Points on a hilly landscape, in no order, each with its height.
From any point a ball rolls to the lowest of the 2 points nearest to it. It stops when none of these is lower. Distance is the straight distance between rows; heights are no part of it.
J_135 h=671: [102 117  80 103  75 124 136  40 155 151 162 131 155 170 135 125 148 151
 116 100 165 148]
J_251 h=698: [122 145 117 141 157 153 131  84 124  84 127 144 127 180 129 139 161 112
 100 149 201  95]
J_176 h=313: [128 147 110 135 126 163 129 142 150 165  86 111  95  75 156 136 137 148
 113 170  84 192]
J_833 h=65: [112  30 144 113 144  50 159 137 119 125 124 112 143 106 124 140  77 144
 198 120 114  64]
J_616 h=360: [104 175 133 126 174 165 137 191 133  81 124 152 117  92 128 141 145 123
 123 174  65 178]
J_339 h=278: [163  67 190 126 170 100 116 195  91 106 118  92 116 110 122 153 102 137
 192  83  99  27]
J_708 h=555: [ 98  83 163 123 130  72 128 121 132 125 112 121 119 160  92 161  50 170
 172 107  97  94]
J_188 h=445: [158 185 151 126 178 149 138 181 108  89 104 145  85 138 169 148 198 143
 135 118 113 126]
J_59 h=108: [150 152  99 128  80 151 116  97 143 160 137 101 136 155 144 116 173 124
 111  93 136 152]
J_122 h=208: [102 152  61 175 133 182 122 142 152 104 145  83 126 105 155 108 167 114
  92 143 133 202]
J_406 h=192: [114  56 159 110 144  83 137 151 125 133 114 128 159  75 125 115  57 121
 172 139  82  72]
J_248 h=501: [115 160 120 117 172 168 131  83 117 100  81 109 112 150 141 161 151 146
 111 144 133 138]
J_660 h=433: [172 112 130 104 122  87 153 132  97 115 115 120 118 133 120 110 160 138
 132 126 175  82]
J_957 h=261: [106 143  72 165 126 181 133 148 147 135 121 104 112  72 150 112 140 133
  94 177  99 204]
J_155 h=521: [122 163  98 119 147 184 107  86 140 101 104 106 118 118 172 129 177 145
  85 125 154 162]
J_265 h=651: [ 91 106  82 117  99  97 146  54 143 124 153 137 166 154 125  93 137 153
 109 149 163 125]
J_789 h=193: [149 173 138 107 132 147 123 168 162 121 123 155 109  89 109  98 157 152
 110 143 118 178]
J_508 h=439: [106  76 111 105  99  78 176 112 146 108 123 135 135 128  81 109  75 150
 167 143 112 127]
J_558 h=238: [108 129 133 140 121 122 144 160 139 111 118 149 139 115 115 128  61 101
 143 145  94 158]
J_129 h=425: [148 132 150  99  77 101 103 105 139 196 120 124 127 139 134 128 105 152
 124  67 122 121]
J_637 h=296: [128 127 124 143 142 108 157 145  88  79 137 150 142 172 135 130 122  87
 136 140 174  76]
J_945 h=121: [118 178 120 135 139 172 112 147 159 122 117 168 109  89 176 139 131 131
 107 118 137 202]
J_972 h=623: [118 151 134 126  88 140  86  90 190 178 142 136 146 143 111 123 110 124
 107 125 115 169]
J_141 h=406: [102 137 166 114 196 127 128 124  80 110 126 129 141 140  90 183 108 107
 147 166  72  88]
J_543 h=157: [127 155  76 156  91 174 106 118 149 133 149  93 140 132 162 110 165 112
  98 105 131 188]
J_522 h=594: [110 139  52 114  93 209 121 120 151 119 178 103 136  85 129  97 170 144
  68 105 169 204]
J_839 h=250: [154 155 120 115 143 137 151 165 128  94 122 134 111  99 113 105 176 131
 116 147 160 169]
J_4 h=311: [112 166 112 142 179 162 141 167 129  73 128 141 125 102 133 129 163 117
 112 171 133 184]
J_381 h=119: [187 119 147 126  82  94 120 129 125 173 162 131 120 174  92 107 161 117
 149  81 162  86]
J_278 h=578: [104 126  57  86  89 192 130  68 147 121 181  98 160 109 123 112 172 150
  69 107 189 176]
J_586 h=363: [110 124 108 152 154 122 170 152  80  70 136 132 151 142 139 145 120  72
 139 159 138 125]
J_14 h=155: [115  75 200 148 168  91 110 152  78 118 136 126 117 158 113 169  80 148
 160  94 146  14]
J_250 h=302: [138 147 182 147 181 129 116 196  91  99 149 149 132 151 104 152 125  71
 172 140  70  76]
J_473 h=413: [131 152 179 111 184 128 126 208 133 103 123 166 111  86 111 158 116 122
 155 159  72 151]
J_24 h=473: [132 171 134 106 184 160 139 145  93  89  82 120  99 120 158 157 169 153
 117 141 103 132]
J_726 h=592: [ 72 121  50 148  99 201 128  80 164 133 130  94 126  96 131 106 116 165
  73 161 108 177]
J_88 h=64: [152  78 177 154 125  76 126 142 102 140 143 117  86 178 105 144 112 158
 166  79 166  21]
J_493 h=140: [120 143 169 132 147 110 108 176 123 114 120 168 144 128 128 131  70 100
 139 115 110 112]
J_915 h=509: [160  91 169 114 131  78 124 168 141 138 107 124  98 103  97 143  76 153
 168  91 127 122]
J_101 h=331: [105  96 135 132 135 115 157 155 124 127 114 122 124 107 109 171  52 105
 175 155  57 143]
J_281 h=695: [135 119 134 138 128 107 131  78 104 155 125 137 118 173 154 142 142 134
 119 101 192  68]
J_147 h=593: [163 122 152 148 135 100 127 185  94 125 115 126 137 125 165 109 136  85
 157 112 106  82]
J_165 h=328: [173 113 185 122 166 107 128 213  91 107 106 102  85 130 120 159 130 140
 191  91  81  66]
J_458 h=464: [ 79 136 128 120 173 139 150 104 100  90 117 135 155 133 105 151  97 121
 121 177 106 123]
J_755 h=672: [116 127  87 130 101 174  93  55 155 138 191 129 167 171 148 129 180  96
  97  91 205 148]
J_904 h=718: [162 183 126 136 117 164  98 126 130 128 163 157 126 165 150 110 191 103
 106  82 186 115]
J_394 h=428: [107  99  81 148  96 137 138  82 153 187 129 116 130  80 139 113 123 147
 102 167 133 182]
J_961 h=163: [186 156 112 125  91 130 131 149 126 143 131 108 116 132 145 108 195 120
 128  98 137 156]
J_46 h=523: [115  96 126 163 108  72 134 124 119 142 138 143 153 164 152 121  98  95
 157 114 126  99]
J_636 h=461: [143 131 191 102 197 115 125 226 108 102 118 148  93  80 133 181 114 138
 177 117  71 118]
J_376 h=132: [134 142 113 160 118 118 130 119 142 109 161 133 154 163  98  93 159  95
 117 153 163 139]
J_154 h=575: [ 71 143  90 145 125 180 113  66 171 109 111 108 145 146 121 126 112 141
  95 155 106 167]
J_58 h=384: [157 117 129  93 152 105 171 151  77  81  99 109 113 113 125 132 143 137
 138 147 144  96]
J_742 h=532: [118 172 139 161 161 158  86 121 159 135 127 134 145 131 124 114 152 107
  98 170 116 158]
J_929 h=237: [124 108 119 140 109  90 144 121 139 127 139 123 160 131  88  79 129 119
 132 175 118 131]
J_735 h=708: [143 148 124 115 101 133 114  87 114 142 151 148 139 169 155 122 152 119
 101  76 197 100]
J_233 h=374: [174 140 166 132 160 113 142 184  96  95 104 123  76 154 113 154 143 133
 172 107 122  95]
J_663 h=625: [150 149 141 140 151 125 117 158 104 136 106 120 133 109 165 110 164 111
 122 148 104 124]
J_332 h=397: [132 126 129 110 108 115 134  92 123 153  99 124 117 132 146 137 113 155
 119  98 139 136]
J_161 h=446: [103 100 134 114 173 112 162 152  61  88 136 135 161  93 134 159 100  81
 156 162  99 104]
J_216 h=537: [148 159 100  82 119 165 131  94 125 100 127 124 124 132 133 128 180 146
  84 104 199 146]
J_548 h=310: [141 121 106 108  72 118 138 124 144 136 144 125 160 105  95  61 133 139
 107 141 125 141]
J_183 h=39: [159 126 132 144 105  96 130 106 138 136 153 135 132 186  85  97 158 111
 138 127 158 101]
J_102 h=644: [121 143 108 105  70 184  87  84 174 190 183 120 172 131 108 109 151 130
  90 107 127 183]
J_352 h=556: [ 90 168 117 145 136 189  99 120 182 122 121 140 131 112 114 119 108 131
  86 171  94 188]
J_591 h=448: [160 122 165 124  94  91  99 124 141 176 134 128  99 164 112 159 102 156
 146  44 147 120]
J_171 h=416: [120 104 150 154 149  95 135 144 117 135 116 102 126 165 112 183  89  86
 186 145  55 119]
J_73 h=196: [142  51 160 113 170  75 153 157  76 107 119 100 132 109 130 153  99 120
 186 121 115  44]
J_745 h=367: [108  97 119 133  96 112 132 112 142 194 108 139 127  74 154 120  82 137
 120 153 107 158]
J_399 h=470: [114 135 109 121  94 178 103  90 168 198 127 141 118  61 141 122 121 153
  80 144 134 190]
J_245 h=305: [134  81 137 120 162  82 166 124  89 113 107 105 124 136 111 150 123 125
 162 160 121  84]
J_512 h=243: [137 180 104 125 122 177 108 171 165 133 141 130 118  75 157  90 197 156
  82 131 103 193]
J_831 h=215: [170 169 108 112  80 154 120 172 143 157 147 125 127  86 155  89 184 128
 109  95 113 183]
J_734 h=583: [ 97 113 159 120 113 100 116 114 157 153 105 138 114 142 108 158  38 157
 131 108 100 132]
J_507 h=477: [155 137 170 124 103  97 100 181 150 148 117 141 102 124 128 137  86 138
 152  66 118 139]
J_576 h=225: [122 150 166 159 168 127 117 155  95  97 135 163 137 168 131 141 109  86
 141 132 129  87]
J_439 h=359: [163 128 123  94  89 115 144 153 130 108 112 116 123 108  98  82 126 144
 137 120 103 129]
J_136 h=659: [112 135 108  99 104 199  78  43 176 161 184 126 166 148 130 131 171 125
  92  87 172 171]
J_311 h=332: [121 100 191 123 196 105 118 156  89 131 139 115 122 122  72 199  95 112
 182 141  72  83]
J_511 h=608: [ 72 119  54 125  58 177 124  69 170 147 162 109 157 117 131  92 115 159
  77 130 118 167]
J_375 h=674: [149 114 157 161 154  99 127 110  85 169 120 124 114 164 149 129 157 111
 139 142 149  44]
J_506 h=471: [127 133 144 180 140 116 125 122 124 152 115 106 127 186 130 154 124  92
 153 150  76 110]
J_34 h=293: [111  71 135 126 119 108 137 149 130 168 108 144 137  52 145 114  51 125
 143 162  83 122]
J_785 h=483: [152 101  85  99  90  89 172 107 111 128 131 112 133 111 139 111 156 132
 123 128 188 135]
J_470 h=562: [146 124 116 146  93 100 139 156 108 116 123 125 146 141 162 102 118  91
 144 101 125 114]
J_723 h=506: [107 165 137 172 150 152  90 121 147 144 111 117 146 167 153 138 128  93
 118 161  77 134]
J_917 h=710: [137 176 124 149 161 175  97 115 121  96 133 151 118 164 181 128 181 102
  98 117 195 110]
J_844 h=628: [ 65 112  79 123  73 119 138  68 159 138 143 143 160 132 125  91  97 159
 100 143 118 137]
J_255 h=686: [112 136  90 150 138 163 113  57 150  96 150 123 138 179 143 134 171 107
  98 131 205 144]
J_539 h=673: [147 128 107 157 139 126 124  94 123 151 130 104 136 139 160 118 194 111
 104 157 180 136]
J_364 h=378: [124  83 134 126 132  61 163 111 122 103 134 132 129 167  86 125 112 133
 170 144 141  88]
J_968 h=414: [190 164 156 112 137 118 127 183 124 111 107 137  80 127 132 129 176 153
 151  91 124 135]
J_712 h=460: [111  76  94 108  91 113 183 124 133 113 119 145 125  76  91  98  78 155
 136 171 117 138]
J_240 h=481: [139 107 161 161 112  70 110 128 138 161 141 148 124 170 118 135  90 120
 160  84 145 102]
J_227 h=50: [116 177 151 135 148 143 103 164 141 117 115 171 132 121 160 131 105 113
 113 116 119 152]
J_600 h=507: [ 75 111 118 112 137 114 149  70 126 125 100 139 139 134 119 137  78 157
 118 158 119 128]
J_187 h=131: [172 112 168 149 110  96 127 140 116 147 160 141  86 187 102 117 140 122
 156  85 191  42]
J_762 h=358: [119 143 129 117 139 143 140 121 127 143  79 125 103  99 147 149 101 154
 121 138 104 164]
J_960 h=248: [123 105 191 128 193 104 113 157  69 120 123 126 117 122 119 200  87 133
 161 112 112  60]
J_160 h=493: [129 129 113  81  69 160 120  95 149 188 133 141 134  66 114  98 116 174
  86 123 124 157]
J_286 h=605: [113 150 149 113 109 129 104 108 191 158 117 153 115 137  93 141  65 143
 117 120 113 168]
J_488 h=650: [154 147 131 157 142 133 121 115  96 138 114 113 122 157 154 111 182 103
 117 143 148  85]
J_875 h=559: [124 128  86  89  98 145 134  76 131 130 163 126 165 107 120  97 168 152
  73 132 203 146]
J_584 h=407: [137  99 115 104 113 123 174 164 116 101 104 127 120  70 105  93 104 135
 148 162  98 136]

Call two points neighbours if one is among the 2 nearest of the other. Go from one point of each pair to the other, from neighbour to neighbour, staying as low as possible. Name the highest point that can't be avoided.
J_183 / J_227 | J_141
J_183 / J_88 | J_187
J_227 / J_59 | J_512

Where does a ball stop that starts at each point below?
J_278 | J_833
J_129 | J_59
J_712 | J_183
